Points, in no order, along strands that fork, close into loops and pass close to each other.
Points whose rows are less than 61.8 apart are linked; no others are. Some points are linked to none.
lirub: [ 54  -3   2  -3  18  10 -23  21   1 -12   1  -2 -19  -6  26  38   2   9
 -16   3]
misu: [-10  -8  13   4  -4  16   7 -12 -24 -18  48 -20   1  11  -8 -34  23  15
  15 -32]
pav: [-29 -19  -4  -1 -11  18 -11  19  14  22  26   0 -23  22  18 -20  17 -10
  15 -10]
Menib: [ -7 -23  23 -32 -28  -9   4  39 -17  20 -38  -3  -4  -4 -18 -19  15   5
 -40  -9]
Tuli: [ 45  13   6 -23  -3  23 -46   3  15   7  20 -22  -5  -2   4  15  -4  18
  -4  25]
kika: [ -2 -18   9   4  20 -12  28  28   4 -38 -25   3 -22  -3  10  24  -4 -14
  23 -25]
tapot: [ 23  -3  10  -8  13  -5   7 -13   1 -33   1 -10 -16 -16  -6  20   0  -4
   0 -22]
Gisi: [ 19  10  10 -12   3  -3  21  35 -13  25  36 -22   8 -12  26 -24  13   7
   7 -11]
Fovaz: [ 28 -11   1 -21 -25  14 -44  19   8  -7 -15 -14  -9 -13 -12   6  17  17
  17  30]
tipep: [ 25  19   3 -21  11  -4  -5  -1  23  -9  21 -11 -15 -29 -14   2 -16   1
  34  -2]
mivoz: [ 22   6  11 -17  -2 -23  13  27  -3  18  26 -13   6 -28 -11 -16  -2   9
  14 -19]
vogo: [ 21   1   2  -1  19   3  21  31  -7 -26 -10  11 -27  -5  29  27  14  -6
  15 -12]
bakub: [ 12  30 -10   0   4 -23   2   0  13   4 -21  36   6 -26  -1  -3 -10   3
  39  34]
leve: [ 32  12  12 -13   9   1   4  -8  -5 -17  16 -23   0 -16  -3  19  -9   8
  11  -5]
bab: [-10   3  15 -33   9   2  19 -14 -12 -31 -28 -19  -7 -23  -9  10 -12  -8
 -37  -9]
kula: [-42  -7 -11   6 -18  14 -23 -28  13 -17 -10   6   4  -6 -36 -17   1   2
  15  15]
Munu: [  9  16 -15 -13   6   5 -26 -11  17   1 -40  17   6 -13  -4  25 -14   8
 -25  43]
zuv: [  5 -12  29  -1  16 -11  30  14 -30 -24   3 -28   8  22   7  11   0  10
  -9 -34]
Savuv: [ 41  -7  16  -1   2 -22   0  -2 -10  17  -2 -28  23   4 -18  20 -19  17
 -28  -7]
Vemop: [-28 -10   3  23   4 -12  22 -22 -17 -15   2  -3  15  13 -13  -7 -10   3
 -10 -18]
naz: [ -5  -5   2  -6  -2 -23   9  16  10  25  16  -6   4 -12 -15 -13  -5  -5
  -2 -18]
rede: [-57  -9   2  -9  -5   7  19  -2 -10  -6 -18  13  -7  -8  11 -23  17 -12
  -3  -8]
tid: [-20  -6 -21  37 -11 -10   0  15   8  22  -9  42  13   2   2  -9   6  -3
  30  29]
Kuv: [ 10  22  -6  -1   4  31  -4  17  15  30  40  -7  -1  11  35 -10   8  -4
   5   6]
Keriv: [  6  -3 -19   9  -1  17  -4 -21   0   5   4  16 -14   8  22   0  25 -12
 -23  -6]
Mubeg: [ -2   1   8 -35 -24  -1 -21   6   0   6 -31  -8   3 -26 -28  -7   1  10
 -21  16]
purap: [  4   4  14 -10  17 -12  29 -19 -12 -34 -12 -10   0 -25  -6  14 -12 -12
 -15 -27]
Piba: [ -6 -25 -22   9 -21 -22  -5  14  25  13 -22  30 -19 -19 -14   0  20 -11
  25  -3]
Rez: [ -9 -28  -1  36 -11   5   1 -26 -22 -26   9  15   5  33  -7 -11  23  14
  25 -14]
zoz: [  2  37  -5   3  22   8  -1   2  19   1  15 -14   8  15   1  17 -36  -7
  15  16]
tofak: [-36  13  -3 -14  -3  16 -15   9  35  35  19 -16  -1  12  -3 -17 -19 -12
  -5   8]
topu: [ 23   2 -12 -13 -23   2 -28 -20  24  25  19  -3  -8  -7  -6  -3  11   9
 -11  11]
kepa: [-29 -25 -21  16 -27 -13 -16  24  12  31 -14  27 -12   3  -3 -13  19   1
  23  13]
mopet: [-48 -30  20  -4  -7   8  19 -13 -16 -48  -7   8 -10   8  -7 -29  22   4
  18 -23]
sazu: [-39   6 -10  18   7  40   5 -37 -21 -10   9  12   6  31  27 -17  23 -10
 -24   3]
geb: [ 23  12  -2 -23   5  -7 -17  20  19  12 -32  12   4 -16  -5  17 -24   6
 -22  34]
gadib: [-31 -12  -8  -7  -6   2  -1  -4  25 -12  11   6 -32 -24 -18 -14   9 -19
  22 -33]
Fum: [ 30 -25 -11  -8 -33 -17 -20  -4  -4  42 -13   6   8  -7  -5  -4  22   8
 -53   4]
Pir: [  7  -1  13 -33 -10   0   1  21  -8  14 -22 -19   0 -17  -2 -12  13  10
 -32   2]
nobe: [ 40 -16  14   6 -16 -19 -14  33  -8  32  -8 -21  21  11 -21  12 -10  15
 -13  10]
Gog: [-58 -14 -11  -1  -9  31   8 -17  -7  -4 -12  16  -7  28  25 -27  25  -7
 -17   1]
gude: [  8  -7 -11  22  -8  15 -21 -17 -23 -26 -42  11   8  17   6  20  13   7
  -8  29]
zor: [-31  10   6  -2   4 -15  11  -9  12 -10  25   0  -5 -27 -27 -21 -31  -7
  29 -10]
Pif: [  2 -36  -7   2 -24 -20  -8  -5  -4  20 -29   5   2   9 -10  10  23   1
 -41 -10]
nimol: [ 20 -32  -5  26 -16  -4 -21   1  -7  -6   2  -7   3  35  -8  19  17  14
   9   5]
vipad: [  4  14  18 -37   6 -15   7 -19  -8  -8 -35  -5   6 -44 -12  11 -20  -1
 -50   7]
kiboz: [ -1  36  -1  10  16   2   2   3   5 -12 -20  -6  19   6  -1  23 -36   0
  14  34]
govig: [ 12  24  -9  28  19  17  -3  15   3  -4  17  -1   8  34  10  16 -19  -6
  33  14]
kez: [ -1   4 -20   9  -6 -17  -9 -51   8  -5 -11  18   0 -17 -26  12  -9  -6
  -5  10]
Samud: [ 11 -22   9  13 -25  -3 -21  19  -6   6  -7 -19  17  23 -22   4   9  22
   6   8]
toru: [-48 -30  11 -12 -11   0  22 -11 -10 -27 -26  17 -13 -14  -2 -21  27  -2
  -5 -29]
dofig: [ -4  -5  -9  23   5   2   9  -7 -17 -13 -46  17   9  24  14  32  -1  -7
 -16  18]
Bilod: [-33  14 -10  19  11  35  -3  -5  -6  10  19   4   9  40  32 -10   2   0
 -12   9]
dop: [-32 -21   3  21  -1   5   9 -27 -17 -34   8   5  -5  15 -14 -17  14   0
  18 -23]
tuke: [ 22 -23   0  14   2 -32  32   8  -1 -17  -4   4   1  -2  -6  32   8   1
  -7 -44]
zogut: [ 12   4 -20   9 -12 -36  -5  -5  16  58  -8  32  10  -9  -1  -1   2   3
 -22  17]
Zug: [-20  -4   1 -14 -17   0 -20 -15   2 -13 -33 -13  10  -6 -30  -9  -4  14
  -5  25]
Lop: [  1 -44   9 -22 -31   3  -9  25  -9  25 -40   4 -12   9  -4  -3  16  -3
 -50  -6]
mesog: [ 11  35  10  -4  24  -9  18  14 -15 -19 -34  -1  20 -13   6  27 -31   4
   6  38]
tura: [ 17   5 -17   2 -13   4 -18 -12 -12 -12 -43  16  10  -6  -1  16  14  21
 -25  42]
Riri: [ 15 -29  -4  31  -8   5  -5 -23 -17 -21   2   5   6  43   0  14  28  15
   5  -6]
Zim: [ -8  26  10   2  12  -5  22 -22 -16 -32   2  -6  16 -20  -7  -3 -24 -16
   7  -2]
zibil: [-21  21  13  -6  14  -5  20 -15  -3 -31  22  -1   7 -35 -16 -26 -21 -13
  30 -18]
Pogif: [ 22  30  14 -19  13  -8  10  35  -5  11 -35   5  17 -12  11  22 -22   4
 -16  28]
Mimud: [-51  -1  -3  19   3  -4  21  -8 -15  -7  -9  15   9  -1  12 -16  -4 -16
   1  -2]
der: [ 51   8   3  -2   8  10 -20   8  -2  -2  15 -22   3  -6   3  21   3  14
   0   8]
ragen: [ -7  -1  23 -11   8  18  18  -1 -23 -28  25 -38   4  14   6 -12   5   3
   1 -33]
pob: [ 34  22  -5 -23  -9  22 -37 -18  23  22  21  -8  -3  -5  10  -2   4  14
 -13  22]
nisos: [ 10  18  -8  33  16  -7  27 -11 -19  -7  18  29  11 -15  25 -17   4 -16
  14 -14]
Nozo: [  7  10 -20  13  -2 -35  -1 -16  18  31  -4  32   9 -17  -8  -5 -12   2
  17  25]
Dofu: [-40 -29   2  13  -1  19   4   6  -5  13  33   1  -8  42  15 -21   7   2
   9 -17]
Tiz: [ 33 -12  18  12   8   1  10  14 -21 -12  14 -37   7  33   5  21  -3   7
  -8 -19]
fogen: [ 21  15 -10  22   7  11  10 -27 -15 -26   0  30  -2 -23  15  -2  18  -6
  17 -14]
Devi: [ 30  14  -8  35   9   0   4 -43 -20 -21   8  12  15  -4   1  10  12   3
   1  -7]
fuper: [-42   2 -12  -9   1  33 -16  14  35  18  19 -12 -16  26   9 -13   3 -14
  -8  -7]
kago: [ 19  35  -7 -20  12 -12   0  -1  26  -4   2  15 -14 -42  -7  -4 -13  -2
  43  21]
Gudi: [ 30  -6  -7  -3 -20 -23 -19 -13  15  46   1   4  13  -7  -8  -3   8  14
 -26  14]
bedel: [-12  -1  -2  31   2  27  -5   5 -22  -4  10   1  11  46  23 -13  22  10
  17  10]
biren: [-41 -34  -9   6   1   7   2  14  24  -8 -14  14 -34  29  -2  11  -2 -25
  20  -9]
poror: [-20   2  -3  -4   6   7   0  -7  18   0  37 -14 -21  -9 -24 -15 -13 -20
  31 -20]
pom: [  0   0 -24  34  10 -20  12   2  -4   1 -30  20  13  20  17  29 -14 -16
   0  16]
misig: [  8   6  -2  33   9  19  -6  16 -14 -11  17   5   0  26  18  -4   9   5
  37  10]
fenol: [-26  13  12 -30  -9  19  -7  24  28  28  -6 -22  -7   7 -12  -7 -27 -14
  -4   8]
Rela: [ 16  12  13 -23  -2 -13 -23  11  21  21  13 -35  11   8 -35  -3 -37   8
   9  17]
zumer: [-26  -9  -9  14  16  17   0  -9  -4   5  31 -14   2  30  10  -7  -6  -9
  -4 -15]
bisil: [-27   6 -20  26  -5  -5 -12 -44   7  -9   0  23  10  -8 -23 -14 -15  -9
  16  14]
nako: [ 23  -7  10 -25  -6   2   1  20 -12  -6 -20  -7 -12 -20  16   6  20   8
 -21  -5]
felo: [  3  27   2 -20  19 -16  16 -40  -1  -3 -13   4  17 -17  -6  12 -28  -5
 -37  12]
bep: [  4  10  -8  -8   2 -11  12   8  13  22   6  -2  -5  -9  10   5  -9 -14
  -5  -5]
Pum: [  7  18 -13  -1   9 -10   1 -37   5  -8 -13  18   0 -20  -4   9 -11  -8
 -27   7]
rel: [ 18  32   3  -9  16   1  22  24 -17   4  23  -1   5 -19  33 -11   6  -1
  25  -3]
liba: [-29 -23   4  -6   9  -4  21  22   5 -18 -21   5 -30  15   9  12  -2 -18
  15 -17]
guga: [  4  27  -7 -10  15   4  11   9   7  26  15   6   5 -12  25  -6  -1  -6
   8  12]
Vem: [ 39 -16  20   5   6  -4  -7   2 -11  12  20 -40  17  27  -3  20 -16   9
 -27 -11]
mufeg: [ 12  19  -5 -16   0   6 -19  10  30  54  51 -15   0  10  19 -12  -9  -4
  -1   3]
Rafu: [ -9  10  26 -29  -4   5  -8  38  14  17   6 -32   2   0 -20 -12 -26  -3
   5   3]
vuk: [-24   1   5  23   1  13   7 -26 -37  -8  44   0  16  12   1 -40   9  14
  -5 -19]
giz: [ 12  24  17 -13  13  -7  -9 -11  14   7  17 -27  10  15 -22   8 -44   9
  -3  18]
Dip: [-11   9   0  28   9  -3  18 -11 -24   1  33  15  14 -16   9 -29   1  -3
  10 -18]
podu: [-19 -31  -6  -1  -6   0   4   7  26  -7  14  17 -41   0   1  -6  28 -16
  27 -39]
Zis: [ 41   4   7 -19  26  14   1  37  -4 -11  -1  -1 -22 -17  40  41  10   7
  -9  -2]
Buzet: [ -7 -34 -14  12 -20 -23   9  12  16   8   2  26 -23 -13  -6  -6  29  -2
  20 -36]

How many points has the smallest loop of links through each point below? Write 0 if it is on no loop.
pav -> 14
bisil -> 22
naz -> 6
Gog -> 0

A piece is all that can be reached along the links. How many separate loops has the piece of each point below (a circle has one, a figure eight two, a Y none), and how many tips (points with one link)?
zumer -> loops 2, tips 2
kago -> loops 2, tips 3
mivoz -> loops 1, tips 1

A tip is a point with one link. Name the tips that can be reached along the links from each point below, in the order of the rows.
Fum -> tid, biren, nako
tura -> Devi, pom
Kuv -> mufeg
